Points on a hilly landscape, in no order, each with its height.
A ball rolls from a point to the lowest of its 2 nearest points, and stops where none of them is lower. Distance is the straight distance between rows; heights are no part of it.
mula h=416: [129,110,159,122,150,128,141,125,107,146,103,130,131,123,143,134,96,131,171,128,142,161,113,153,124,121,143,135,113,123,89,146,159,131,109,111,96,114,177,134,125,134,99,142,139,173]
dupir h=253: [116,113,131,114,137,117,136,119,118,115,113,126,150,147,154,123,152,109,149,158,75,115,138,127,133,167,121,144,78,129,139,101,155,127,123,122,109,156,164,120,140,145,122,152,142,139]
meviz h=655: [122,138,89,128,130,113,87,113,128,111,151,131,142,144,136,133,131,127,149,113,117,101,139,147,156,138,111,126,126,113,157,159,142,128,120,132,145,135,139,143,89,147,142,120,125,151]
sigim h=675: [99,135,110,152,131,136,154,124,107,173,135,138,130,150,153,152,85,94,149,122,160,171,136,143,110,93,112,100,110,116,121,142,144,145,130,142,116,116,155,137,121,137,109,116,139,152]
vikit h=484: [131,110,144,126,132,117,130,117,125,134,120,141,142,144,160,143,118,123,189,121,125,143,120,153,142,143,134,120,106,100,124,151,158,134,119,125,127,138,183,149,111,143,108,147,135,187]
Dab h=615: [123,116,168,129,144,147,156,137,88,163,88,129,104,107,111,134,76,127,118,128,162,173,103,127,91,98,137,133,127,153,66,107,123,123,120,105,73,110,139,112,160,120,111,131,137,139]
vali h=418: [130,141,106,128,130,134,87,114,170,108,153,120,140,127,135,110,157,124,114,107,141,89,162,117,160,144,146,113,143,92,178,137,96,111,137,139,188,151,113,125,122,112,139,131,124,140]
rakud h=598: [111,137,161,131,146,141,141,118,106,150,116,122,107,107,124,113,80,119,140,128,154,156,112,130,124,101,136,146,146,137,104,134,135,125,120,113,111,114,141,123,138,121,120,129,131,153]
tedez h=444: [149,112,156,121,108,134,142,146,161,129,114,126,136,127,126,119,171,131,82,157,104,108,129,96,110,158,147,121,117,123,137,60,85,127,155,136,128,143,99,111,170,117,138,133,143,71]
katip h=584: [101,135,142,130,141,132,131,111,135,136,140,106,102,100,122,88,129,132,129,126,137,152,132,126,163,114,145,160,161,119,147,167,141,108,115,125,154,110,119,127,145,115,120,141,112,146]
las h=508: [123,145,119,124,100,153,137,136,130,128,135,135,118,122,114,129,133,122,81,139,144,118,139,97,112,114,115,114,132,164,125,86,86,118,137,130,112,133,95,107,140,104,160,100,124,86]
lanab h=472: [136,125,65,137,111,111,112,154,147,115,157,123,143,165,111,145,177,115,113,117,117,129,155,137,121,127,110,107,117,126,153,151,141,144,138,157,146,119,94,135,114,140,111,144,116,61]
Piv h=600: [137,111,164,132,121,132,150,128,127,139,102,153,142,148,151,155,102,121,153,130,140,142,115,138,117,135,134,100,107,103,115,108,131,140,132,125,119,141,171,141,121,135,118,130,148,167]
Zeki h=519: [124,150,119,116,142,132,93,108,120,98,153,119,125,112,126,105,126,145,139,128,114,90,129,136,158,140,115,148,152,141,149,149,133,116,115,112,132,137,129,125,102,135,161,108,116,162]
zeg h=682: [121,121,144,154,111,132,151,143,155,155,122,142,121,137,138,131,121,110,119,113,154,165,128,121,125,109,152,105,140,87,148,138,102,128,150,146,167,127,121,140,141,121,102,144,134,126]
nuv h=593: [110,105,153,118,146,139,156,134,92,157,86,120,112,111,125,124,95,116,130,141,142,176,123,121,109,102,133,147,107,163,85,116,135,118,112,113,77,116,142,101,166,127,98,146,143,130]
kereg h=354: [138,137,141,147,128,123,127,130,144,143,126,137,113,127,121,141,102,137,148,92,158,150,107,143,126,113,140,122,171,91,128,168,130,132,129,144,159,107,127,153,103,121,124,123,112,149]
Vune h=644: [152,109,187,127,107,150,151,139,122,126,83,150,135,122,127,145,105,135,114,138,124,112,97,109,103,157,127,110,117,121,86,57,95,127,142,108,88,153,135,114,154,120,151,108,157,139]
Vorud h=540: [137,139,112,136,103,142,120,133,156,123,142,135,133,133,118,133,145,114,84,124,143,104,147,105,118,134,127,96,131,131,142,89,84,130,148,138,146,140,98,114,136,108,144,111,132,93]
vurub h=638: [155,132,128,129,124,123,101,141,186,105,141,123,137,114,116,116,171,151,93,114,132,82,136,119,136,154,150,118,146,113,152,100,84,118,152,135,180,148,90,130,134,108,144,128,124,98]
Danem h=455: [91,132,126,141,119,144,152,115,124,153,136,134,129,142,150,128,108,89,126,137,144,161,152,110,125,111,130,109,107,113,152,120,113,125,141,142,137,134,132,117,148,126,111,137,142,134]
Tuv h=711: [131,117,143,117,151,127,148,124,74,134,91,135,135,130,140,150,99,127,154,138,125,128,120,138,103,134,112,128,89,161,56,96,150,129,95,98,55,134,177,109,135,129,130,119,147,166]
Pesub h=688: [139,129,149,118,143,128,139,135,85,132,95,136,117,111,115,142,94,143,139,130,124,123,102,131,104,120,115,139,122,176,69,108,137,135,104,97,67,117,149,122,130,130,144,109,134,146]
gozu h=700: [171,114,126,142,116,100,97,150,183,104,133,131,147,140,114,149,168,153,120,92,127,94,133,132,129,165,151,114,150,89,148,122,100,132,146,140,198,143,94,156,108,126,124,137,117,105]
nuto h=712: [117,102,156,134,121,125,152,134,151,140,111,130,119,129,136,103,149,124,121,139,117,156,127,119,141,121,160,138,124,103,142,128,118,119,148,144,144,128,123,129,168,122,92,172,133,112]
res h=392: [131,128,141,130,132,127,106,117,158,111,136,119,119,109,127,98,159,150,131,118,118,107,126,121,167,141,149,149,154,106,158,146,119,104,126,136,172,139,120,135,132,115,139,137,117,146]
Damub h=409: [94,125,90,146,115,125,145,129,120,155,137,132,129,149,142,131,126,91,126,133,135,167,153,126,136,101,121,114,106,121,149,151,141,133,131,150,134,126,123,125,144,140,99,136,127,111]
kurad h=606: [141,121,188,137,111,151,155,140,114,146,92,151,124,119,126,145,84,133,116,129,160,140,92,120,102,128,134,102,132,109,87,74,95,124,142,109,92,135,142,119,146,111,136,113,151,152]
dob h=499: [167,114,149,122,109,115,132,154,166,114,112,127,148,143,119,132,182,141,93,149,81,94,121,111,97,171,142,126,125,123,133,59,111,141,152,136,132,144,101,126,150,131,137,140,135,59]
Pumot h=565: [101,131,137,114,163,141,152,113,72,157,106,118,117,110,136,130,75,108,136,140,147,159,134,123,112,101,123,151,104,165,77,109,141,127,92,98,70,120,149,95,156,125,113,120,142,155]
tur h=210: [137,133,165,122,121,150,114,122,162,108,132,122,120,100,124,88,143,145,97,135,135,85,117,107,151,154,150,138,151,119,147,98,83,106,147,126,161,155,108,118,144,100,155,122,129,131]
Sadon h=410: [136,102,137,103,158,113,136,142,99,130,99,117,123,108,117,128,116,150,163,133,119,153,105,158,125,119,138,165,116,155,76,160,169,130,98,103,82,106,150,138,128,146,94,155,124,135]
Zavet h=624: [96,127,155,103,162,144,141,105,97,144,111,104,107,94,125,96,90,127,139,137,142,161,125,126,138,111,143,175,138,151,105,141,147,114,109,99,99,116,141,105,158,125,105,150,134,156]
ropep h=653: [135,121,118,149,124,121,148,140,108,158,124,147,131,153,141,167,100,118,159,119,145,160,118,148,106,104,111,96,98,124,103,144,150,153,124,138,110,114,153,152,104,144,110,117,135,138]
Fori h=426: [146,132,50,128,116,118,82,147,142,101,162,128,147,158,112,151,166,128,115,111,117,99,151,140,134,135,101,106,132,133,156,151,135,143,133,146,143,123,92,129,98,140,135,132,121,84]
riro h=43: [116,159,145,120,125,161,114,109,133,109,142,125,118,96,124,92,121,132,94,138,147,90,137,98,143,135,134,136,150,142,151,95,82,102,136,115,137,151,112,100,143,98,169,106,126,135]
vov h=609: [150,132,119,120,115,126,107,149,172,106,143,115,125,116,113,104,186,150,94,134,114,103,141,115,137,144,136,132,145,133,153,119,103,120,141,139,155,139,97,128,136,115,137,139,111,77]
mos h=482: [115,122,108,139,120,116,128,121,136,129,132,136,140,146,144,134,139,110,151,122,111,141,144,139,147,128,127,123,116,98,155,156,143,134,128,144,148,135,140,141,121,142,108,145,130,143]
Pipuz h=574: [133,142,76,133,103,133,102,132,146,116,150,130,151,158,123,154,151,102,88,127,141,96,176,107,110,138,113,86,108,131,157,86,93,128,150,144,142,145,99,109,123,122,135,117,138,89]
Fevi h=708: [148,96,164,110,134,119,146,144,116,112,84,137,141,133,130,141,131,145,149,144,99,129,100,135,111,148,134,137,97,137,89,105,148,127,117,109,81,136,161,128,133,140,116,148,140,137]
gedus h=417: [141,146,77,123,131,132,71,133,160,92,168,107,130,123,110,116,172,147,105,113,130,89,158,133,158,145,126,118,154,130,164,149,123,118,125,143,170,130,96,124,111,112,155,131,102,103]
kidi h=536: [122,129,94,145,107,129,136,153,151,144,149,127,121,141,117,126,160,111,97,122,143,153,150,121,117,101,129,100,136,125,149,148,115,132,141,158,156,115,90,130,144,116,108,140,119,69]
Feg h=674: [156,95,172,116,128,114,131,141,135,110,93,129,137,123,125,125,149,156,157,138,86,119,98,138,131,160,142,153,112,121,108,120,151,123,127,116,110,138,155,140,132,141,114,161,130,137]
tode h=244: [132,143,100,126,157,110,111,117,86,122,149,125,130,120,128,144,99,146,166,121,123,117,115,155,137,114,98,135,141,149,109,167,162,148,113,117,105,102,150,148,84,145,152,98,123,159]
Tupo h=333: [89,156,86,126,170,135,138,109,65,153,156,100,114,102,134,125,79,107,127,135,154,157,135,135,123,83,95,152,125,175,106,158,161,142,101,111,94,93,125,108,137,140,129,91,125,129]
fod h=668: [101,159,147,115,156,149,124,100,99,127,140,111,108,92,126,100,83,127,126,133,147,120,127,115,136,111,115,162,156,157,125,131,133,119,117,105,112,119,130,105,137,109,158,107,123,164]
Laro h=671: [138,111,152,131,109,125,151,143,143,130,111,137,126,130,123,129,148,132,110,141,110,136,121,115,114,133,139,127,117,128,123,103,113,129,142,131,121,134,120,131,143,127,122,139,135,97]
fek h=385: [97,141,84,126,142,130,139,125,78,144,141,113,121,126,123,132,107,112,123,139,133,147,135,126,126,91,96,142,106,174,109,142,151,136,106,119,90,109,122,114,131,136,130,101,122,110]
fara h=358: [109,130,90,145,125,117,135,139,116,152,143,131,121,142,130,142,119,114,150,118,143,161,132,144,131,95,116,122,125,123,131,181,156,144,121,145,134,106,124,146,122,148,107,127,118,117]
ruzog h=636: [173,104,139,137,106,101,149,162,150,126,103,146,138,157,122,163,149,138,133,127,106,131,115,132,90,137,129,107,116,119,110,110,134,151,148,140,133,128,123,151,119,146,112,137,133,82]
fud h=551: [97,147,130,131,137,136,122,103,123,131,147,119,117,116,135,110,107,113,135,123,138,131,134,126,149,120,133,139,139,117,147,153,129,115,122,127,146,130,135,125,120,120,131,121,124,163]
fip h=405: [117,120,119,127,120,117,127,117,138,116,127,142,153,157,160,133,144,104,148,140,98,121,151,129,140,154,125,116,92,103,156,117,138,128,136,132,144,157,153,130,125,146,116,144,149,145]
zat h=462: [95,175,107,137,138,157,120,110,121,134,168,104,108,113,123,113,92,103,101,117,170,136,142,114,121,91,112,120,166,137,146,152,112,121,136,138,142,115,103,104,123,96,154,97,107,130]
Fefud h=327: [144,145,111,111,125,133,117,148,120,103,139,120,113,102,97,114,148,167,103,144,115,100,115,124,125,120,114,146,154,195,117,126,125,124,113,112,96,115,95,119,119,120,170,106,105,89]
musuk h=421: [114,126,123,124,145,119,121,104,106,122,133,132,145,139,158,138,104,117,173,126,118,128,131,149,147,133,114,125,105,115,129,141,160,135,114,117,123,139,178,141,101,147,130,122,137,186]
sike h=544: [119,148,151,147,120,142,138,119,115,153,128,147,120,135,136,145,70,111,129,116,165,138,115,128,102,109,119,96,139,110,120,108,106,140,138,132,129,127,144,134,114,121,144,96,143,165]
mafa h=143: [152,137,101,133,143,106,106,133,105,115,139,134,129,118,103,148,116,167,163,108,120,116,101,160,134,116,99,134,155,150,104,183,157,149,109,123,116,89,129,159,70,149,145,104,104,136]
vipuv h=316: [149,111,122,109,151,104,131,139,102,114,112,130,137,123,123,146,131,158,175,131,98,122,106,159,130,134,116,150,104,162,88,152,182,140,104,103,89,113,161,147,99,156,117,134,125,138]
gom h=276: [105,143,78,132,150,114,113,118,100,130,164,110,123,122,131,121,118,127,146,111,133,145,138,155,159,106,106,143,141,122,143,201,171,131,107,126,135,94,124,140,107,148,124,117,109,142]
Gibu h=473: [126,161,96,119,141,142,77,118,138,91,166,118,125,111,115,100,139,146,114,124,132,79,140,126,158,137,116,130,160,142,164,146,118,108,123,123,155,139,106,117,103,119,175,103,105,135]
Loso h=516: [107,119,99,111,136,117,152,129,103,122,120,114,137,144,132,122,166,112,119,166,75,134,141,115,116,138,112,157,83,168,129,110,158,125,113,132,94,137,126,116,149,145,113,144,126,88]
tav h=704: [114,122,134,138,118,127,134,129,165,139,133,129,118,132,137,104,147,116,110,127,133,134,145,108,147,130,156,117,138,94,163,126,105,119,146,149,173,138,111,129,157,111,107,156,131,124]
vava h=740: [132,104,157,109,141,125,144,119,95,118,86,137,150,132,153,143,115,122,159,146,107,129,121,139,112,150,128,128,76,139,84,95,152,125,113,101,73,146,185,112,138,134,114,146,153,175]
tusi h=673: [168,127,120,139,108,113,98,154,180,109,141,130,150,134,110,145,159,146,98,92,156,92,142,129,116,150,156,85,151,98,146,100,77,126,162,142,195,143,83,138,114,116,124,122,122,97]
Ras h=605: [166,101,162,130,102,122,158,157,132,135,90,157,138,145,127,165,123,141,142,129,127,140,99,134,93,138,135,102,110,117,93,98,125,144,144,130,109,131,142,142,131,137,119,132,141,117]
resel h=573: [137,120,127,141,93,125,141,145,159,137,126,142,142,150,131,149,146,109,94,127,137,123,145,105,95,134,135,89,119,112,145,83,85,133,161,147,149,142,105,125,147,121,118,128,143,90]
ferub h=693: [166,104,126,134,112,94,116,147,178,115,121,139,143,152,124,150,182,149,140,110,98,116,132,139,123,163,147,127,140,92,145,132,128,140,138,146,178,134,117,163,111,145,111,154,125,100]
bim h=534: [121,109,112,133,113,110,139,139,143,129,130,125,134,149,133,123,173,119,134,136,100,144,142,130,136,131,136,136,109,118,145,148,149,134,133,144,145,127,122,142,140,141,98,163,124,96]
Natel h=550: [170,107,147,125,120,110,148,154,142,119,100,137,151,159,117,139,180,136,109,151,72,106,109,121,74,165,135,126,105,125,119,67,132,147,141,140,117,140,125,129,140,153,131,144,143,61]
Netiz h=561: [133,136,89,142,110,125,109,139,169,124,159,123,125,134,115,121,156,123,101,99,151,130,155,123,137,117,139,107,151,104,164,156,107,122,136,153,178,120,90,132,126,114,116,140,110,95]
tifu h=527: [94,141,109,139,111,145,145,107,101,161,124,143,130,156,156,155,87,79,125,135,151,142,151,111,105,112,99,93,92,125,129,92,107,131,131,136,110,140,148,108,131,118,137,97,149,148]
Gozor h=528: [105,120,116,108,168,132,157,104,66,150,107,111,131,120,149,137,88,107,154,143,130,156,139,135,125,115,121,150,71,159,74,123,163,131,86,102,72,127,168,106,150,145,98,129,149,163]
Gudu h=569: [147,103,177,126,135,121,110,112,152,111,106,134,135,114,144,114,140,159,156,122,106,107,111,135,166,168,152,150,137,90,137,130,126,115,130,118,156,152,152,140,128,131,130,145,136,176]
Sese h=628: [118,129,128,115,131,130,132,138,125,127,136,109,106,102,104,89,160,147,109,151,116,135,131,114,143,114,130,163,135,177,124,143,131,113,116,118,116,115,99,119,158,114,126,139,110,90]
potem h=646: [126,136,115,140,109,128,133,130,103,136,120,146,122,148,122,160,102,118,116,129,144,123,124,128,101,107,98,101,116,151,108,110,113,142,124,128,100,127,122,126,112,127,149,92,137,123]
Gizip h=694: [125,128,73,129,120,107,97,119,122,108,149,141,157,166,149,156,142,107,144,119,103,103,152,148,139,146,97,108,89,111,154,138,150,141,130,139,143,146,143,135,91,158,128,128,141,136]
nolog h=608: [114,132,133,122,142,133,129,126,134,123,141,95,95,90,101,81,150,156,116,131,134,145,126,119,161,107,140,171,162,153,127,167,142,108,112,121,138,104,106,126,155,110,127,143,105,112]
bov h=479: [111,145,115,116,121,149,130,129,110,123,139,119,119,116,118,110,138,129,94,151,121,120,140,107,131,115,114,140,132,183,126,105,109,119,121,123,98,125,106,103,144,108,154,107,117,96]
Galig h=174: [126,139,90,122,146,115,110,129,113,116,157,110,117,110,107,115,142,154,135,117,121,134,121,147,159,115,118,157,160,153,132,197,160,131,110,120,129,92,105,143,105,141,134,118,98,112]
fotor h=353: [132,127,160,125,114,142,128,126,161,119,121,129,141,116,140,107,145,127,95,146,111,88,136,97,135,168,142,126,121,114,152,69,79,113,153,130,138,159,109,112,162,113,146,125,146,114]
bival h=640: [138,115,98,129,118,103,144,143,125,123,112,132,157,178,140,153,169,114,131,147,72,124,133,122,87,146,113,114,81,134,126,95,152,150,128,147,118,139,139,133,128,153,118,140,135,77]
mutil h=564: [118,125,135,135,114,134,151,121,105,145,109,152,141,149,154,155,100,100,141,138,130,136,130,128,111,128,117,95,84,127,113,92,124,133,131,127,104,147,163,119,124,137,133,116,152,155]
Nupar h=572: [112,144,157,145,146,144,148,121,115,163,125,127,110,118,138,137,60,108,140,115,175,172,110,134,101,93,126,115,146,112,109,136,132,140,132,125,115,110,144,132,122,114,122,116,132,167]
fedi h=321: [138,146,148,127,132,141,96,117,164,107,141,118,117,91,116,85,147,166,108,117,135,87,122,115,166,149,149,152,173,121,150,135,104,98,130,127,173,138,107,129,129,101,163,116,108,140]
mes h=517: [116,167,138,146,126,151,134,119,121,143,147,137,108,123,122,134,66,111,106,113,178,125,120,116,98,96,114,105,161,126,124,119,100,130,143,135,133,122,113,119,111,100,155,81,124,148]
mev h=529: [164,87,187,134,116,131,152,153,140,154,83,141,123,127,127,147,114,154,153,117,150,177,95,148,117,127,166,121,134,87,97,139,132,127,138,129,122,113,151,149,133,134,84,162,126,143]
bot h=431: [103,169,90,131,135,153,97,107,135,122,177,107,120,118,122,101,115,111,100,113,164,129,156,122,148,107,118,113,163,117,168,166,122,113,129,146,161,120,103,114,122,97,149,112,107,138]
retub h=474: [133,94,153,101,154,119,148,143,103,130,85,112,121,112,117,114,136,142,139,150,101,154,108,136,122,127,139,169,105,154,87,132,162,116,110,109,82,125,138,122,159,141,91,169,136,120]
pabat h=629: [163,105,180,119,132,119,115,127,135,106,94,132,135,115,125,136,133,176,160,117,108,111,87,150,150,163,152,153,142,107,111,131,141,115,119,107,123,132,156,148,106,138,129,145,131,159]
rele h=692: [122,106,148,138,112,133,164,154,152,149,112,128,118,131,120,112,152,121,102,140,128,162,125,112,116,113,150,126,127,124,132,119,108,127,148,150,136,119,103,129,172,123,101,153,128,77]
gudid h=630: [139,122,139,146,115,128,144,130,128,156,118,154,135,151,151,164,96,112,165,109,159,157,121,148,112,119,132,84,117,91,117,136,133,150,135,138,132,130,168,149,101,139,114,129,140,163]
kat h=618: [140,141,89,130,134,113,72,111,147,101,159,127,137,136,120,137,139,142,140,94,128,97,136,149,159,150,123,119,163,101,162,174,136,129,116,146,174,130,111,142,81,136,154,121,107,151]
temed h=203: [161,115,131,123,140,103,118,135,115,115,115,139,133,122,121,151,122,167,173,117,109,113,93,159,130,134,118,138,136,147,99,159,156,148,108,112,110,111,153,161,81,150,138,117,113,145]
sof h=269: [98,144,106,132,159,132,130,111,84,154,147,115,122,116,135,137,77,110,149,127,147,155,125,142,125,91,104,141,131,141,112,163,160,142,111,116,108,102,144,125,118,139,124,105,128,157]
risam h=510: [145,115,95,145,98,107,139,163,147,139,132,133,133,162,115,157,158,120,110,118,126,149,139,127,101,114,124,104,127,130,130,136,129,150,141,158,144,117,99,144,121,144,106,141,123,62]
Varez h=438: [98,147,91,119,136,137,127,110,102,122,154,114,121,120,126,114,132,120,116,152,119,121,149,123,142,114,104,148,114,175,136,133,137,125,113,117,104,128,119,107,131,127,143,106,116,113]
Zof h=406: [159,126,167,141,117,128,134,137,154,130,112,145,117,114,109,141,120,159,135,97,148,131,96,138,129,134,153,120,169,97,117,138,108,133,139,128,156,118,121,151,107,127,129,125,116,137]
pasi h=459: [160,120,164,131,116,127,117,132,169,113,118,136,125,114,118,126,139,159,121,105,137,104,104,124,142,149,154,131,156,97,131,120,98,126,145,125,170,140,110,145,121,116,133,121,124,132]
noki h=434: [109,127,106,114,130,124,138,120,124,111,125,113,148,149,146,110,181,109,116,172,66,108,153,102,124,161,116,149,84,142,156,83,135,127,122,141,110,150,128,107,159,139,131,141,139,93]
dopan h=647: [127,152,171,117,145,146,121,111,113,118,124,129,111,97,119,110,83,143,129,125,145,111,103,127,135,128,133,144,163,141,117,121,116,120,124,103,118,129,135,121,121,110,161,106,130,171]
kagi h=663: [161,100,132,139,109,96,140,159,163,128,111,135,150,158,124,148,177,136,132,129,93,138,123,129,102,148,144,117,122,102,134,124,137,148,145,151,153,126,117,154,131,148,99,161,129,68]
Tup h=621: [136,130,186,126,146,142,137,119,121,139,108,130,114,105,121,128,77,139,140,113,159,141,89,135,116,114,137,138,161,121,95,128,127,129,125,107,109,119,149,130,122,110,139,123,134,180]
Kog h=514: [145,117,167,132,118,124,123,123,158,117,118,145,135,128,145,131,132,140,136,116,124,112,114,133,147,148,148,125,135,84,143,122,108,123,139,126,161,151,140,143,122,130,127,134,142,161]
zer h=339: [126,135,124,125,128,140,99,118,181,112,149,115,130,114,143,88,168,124,99,132,136,92,159,102,163,154,151,129,138,98,172,115,88,104,145,141,186,153,106,112,153,99,139,135,127,127]
ligog h=515: [118,155,119,134,124,138,110,110,130,122,152,135,125,128,132,129,102,120,127,111,152,111,133,129,131,121,119,114,147,111,145,137,114,130,137,132,153,133,123,128,102,121,150,106,124,153]
rovub h=667: [135,141,149,125,116,132,136,131,104,121,113,150,116,118,119,142,105,134,121,137,132,104,109,121,107,126,113,127,134,158,95,98,114,131,121,109,92,132,128,118,126,120,160,93,130,138]
mokeb h=535: [123,102,135,112,136,118,151,134,115,119,102,117,128,128,122,111,156,131,127,162,83,130,123,119,123,144,131,162,98,154,115,111,150,123,123,123,90,135,130,119,159,142,114,156,126,102]
Ropop h=687: [99,158,136,125,151,150,130,115,108,135,149,105,96,87,110,95,106,137,108,134,151,135,125,118,135,94,127,153,166,173,125,150,127,116,118,113,118,101,105,110,142,103,147,107,106,122]
Lamo h=495: [91,145,112,145,106,154,144,113,111,157,138,132,118,141,137,135,94,82,105,136,162,152,152,104,109,98,111,103,116,131,137,100,100,131,137,140,119,126,118,105,142,114,138,102,135,126]
Zom h=476: [98,122,125,96,163,130,139,100,82,134,118,112,132,113,150,115,108,114,153,150,116,141,138,135,145,124,124,165,92,147,102,131,164,122,95,96,86,131,161,111,149,144,103,140,139,165]
pasem h=538: [135,111,128,140,124,109,124,118,145,128,127,146,143,150,154,147,133,123,174,107,123,141,127,153,154,144,138,114,122,74,143,164,148,137,124,139,156,136,163,159,103,145,109,146,133,172]
legi h=305: [129,141,103,152,128,118,123,131,129,146,150,130,121,136,119,145,113,127,146,95,151,157,121,152,134,107,127,114,159,103,138,191,146,145,122,150,154,100,124,152,96,133,122,127,107,138]
Dufu h=571: [158,103,182,127,117,129,149,145,117,142,84,148,125,124,118,148,98,146,138,124,145,151,86,137,103,126,140,116,128,118,79,107,123,131,136,113,92,123,150,133,132,124,116,138,135,144]
Dafe h=491: [99,163,141,139,132,159,141,110,110,144,146,119,103,107,121,118,77,104,101,132,172,143,126,107,108,89,116,123,156,150,127,115,104,124,136,128,117,119,109,99,138,96,150,94,123,135]
puge h=346: [89,160,90,122,154,132,109,101,95,129,181,97,117,112,129,107,108,120,129,125,141,137,143,133,152,106,107,151,151,137,148,182,155,121,111,126,135,98,118,118,119,127,144,104,110,149]
sotip h=683: [120,116,79,130,122,101,127,133,127,115,135,130,155,170,144,149,163,104,138,143,84,119,142,133,119,148,102,122,82,124,146,123,156,140,130,146,127,144,137,136,118,152,113,138,138,98]
mutan h=396: [104,114,130,99,149,125,144,107,98,121,110,112,138,124,149,110,135,120,149,157,82,135,139,118,142,149,126,166,84,145,128,117,159,119,107,103,93,145,159,114,159,146,108,155,145,149]
lufil h=679: [141,113,156,131,103,136,148,141,127,122,106,149,136,139,129,141,134,126,105,144,111,107,119,114,103,149,127,115,108,135,116,67,106,129,137,123,105,152,128,118,146,125,145,119,148,116]
Gib h=363: [156,142,72,117,123,133,72,145,162,89,164,121,145,141,100,137,166,139,95,109,137,82,160,129,137,137,121,97,145,142,160,125,104,127,139,139,158,130,83,122,105,119,148,123,112,85]
ket h=166: [144,111,137,130,120,113,131,137,133,124,116,138,128,133,124,136,138,144,152,123,113,129,115,141,135,132,131,131,129,126,120,142,144,137,131,128,129,124,136,150,109,145,121,138,120,131]
pibu h=477: [121,148,119,126,117,141,96,106,146,111,155,130,132,134,135,117,128,114,109,120,148,95,150,117,141,135,127,113,130,116,163,117,96,117,137,134,160,150,121,120,117,114,151,113,129,141]
lizil h=604: [114,118,158,103,151,129,131,113,112,124,109,104,109,97,120,87,124,142,135,142,113,133,124,118,159,130,145,174,137,144,124,138,143,103,114,102,111,123,136,117,158,125,113,153,128,153]
tanen h=648: [132,124,148,123,118,133,133,134,139,123,119,123,112,113,112,106,150,143,112,139,118,124,120,113,140,131,138,145,140,142,138,126,117,114,131,126,129,130,118,128,144,118,131,138,121,113]
bugab h=603: [111,140,71,138,101,137,113,124,124,133,156,135,140,164,130,154,130,86,97,120,152,123,167,110,111,106,101,83,105,123,153,111,103,136,144,150,136,132,108,102,121,128,132,113,140,102]
Momop h=41: [137,123,122,132,135,108,117,129,128,120,128,128,116,121,115,128,140,154,152,115,117,136,114,149,148,127,130,153,149,132,122,181,156,132,113,126,131,106,128,155,106,146,123,135,112,135]
Forem h=597: [146,108,127,122,124,104,154,154,137,122,111,125,141,156,115,132,186,127,117,155,72,130,118,125,93,152,129,138,100,138,121,107,156,142,130,148,114,127,123,131,144,152,110,154,126,54]
mame h=659: [124,124,159,151,102,143,155,128,155,149,121,147,127,134,139,129,107,104,104,120,164,145,123,107,115,121,155,96,134,84,140,95,80,122,162,138,161,139,119,125,147,113,112,127,145,134]
vitom h=393: [108,166,83,122,136,142,98,117,115,117,180,104,118,114,113,110,127,129,109,123,144,120,148,130,147,111,108,130,156,148,151,171,131,117,120,130,136,105,104,114,109,116,157,105,99,118]
zolo h=335: [115,132,107,110,132,134,116,123,143,113,139,107,135,130,137,92,185,122,108,167,84,103,166,105,143,155,123,156,106,144,166,104,128,113,131,139,128,145,114,110,157,123,131,146,124,93]
sado h=397: [130,147,130,159,120,136,137,132,142,161,140,140,111,135,119,144,84,113,129,96,176,164,114,134,105,96,133,101,166,95,133,154,118,135,145,147,155,112,123,145,108,116,120,115,120,142]
vub h=262: [132,135,102,118,132,123,108,139,124,105,147,117,120,112,105,107,163,159,123,133,104,109,126,135,148,122,116,153,149,169,135,158,146,129,118,119,122,114,101,134,109,132,146,123,106,95]
Vaner h=334: [110,148,103,118,149,120,110,100,93,121,154,130,137,123,140,133,100,125,155,127,119,107,128,144,148,124,100,139,115,140,122,143,152,137,112,115,111,128,153,127,98,145,151,99,132,172]
makid h=634: [140,120,174,140,101,146,158,134,140,149,104,151,122,127,131,139,102,117,109,128,152,142,111,114,108,125,140,106,130,108,111,80,88,123,154,126,126,139,127,128,145,119,124,122,146,133]
lebi h=587: [142,134,95,142,121,115,100,134,155,117,152,132,128,134,112,134,142,139,125,94,148,122,141,140,147,126,137,113,165,105,155,171,119,131,128,150,175,118,102,146,96,121,136,128,106,124]
sedom h=478: [145,89,181,124,127,128,150,135,125,143,86,132,138,125,141,136,109,138,167,127,135,170,102,151,115,135,154,129,106,105,93,136,150,122,124,118,99,125,171,134,144,136,83,175,143,160]
pul h=211: [121,134,127,119,131,143,107,120,160,110,144,111,130,113,138,87,174,130,106,155,105,85,158,105,155,162,141,152,126,131,167,102,106,109,140,132,152,151,117,115,153,108,144,139,127,116]
vatev h=347: [121,131,130,126,167,123,132,110,95,150,130,121,131,116,144,141,86,127,176,118,144,156,117,158,129,109,121,142,122,127,98,169,173,144,105,111,108,102,170,146,103,148,112,122,135,180]
teba h=563: [122,130,138,107,143,127,112,104,111,112,127,116,119,106,128,103,126,145,148,139,105,104,121,135,158,141,126,167,134,149,132,136,145,115,110,98,114,132,144,126,124,137,143,128,125,164]
nefik h=627: [128,136,110,140,97,127,130,130,128,135,129,151,134,158,130,161,114,101,114,120,146,123,137,119,102,115,112,86,113,126,130,104,103,140,142,142,130,135,122,127,112,129,136,103,140,118]
luvar h=577: [144,112,130,127,123,111,125,147,169,117,129,118,128,135,127,112,184,140,114,137,96,120,133,122,132,154,147,141,131,119,147,129,124,128,135,140,154,128,106,137,140,125,115,159,123,83]

For each start below, name the point where the ball stops.
Tuv -> Vorud
gudid -> legi
sotip -> riro
Nupar -> Momop
nuto -> pul
vava -> legi
Gizip -> Gib
gozu -> dupir
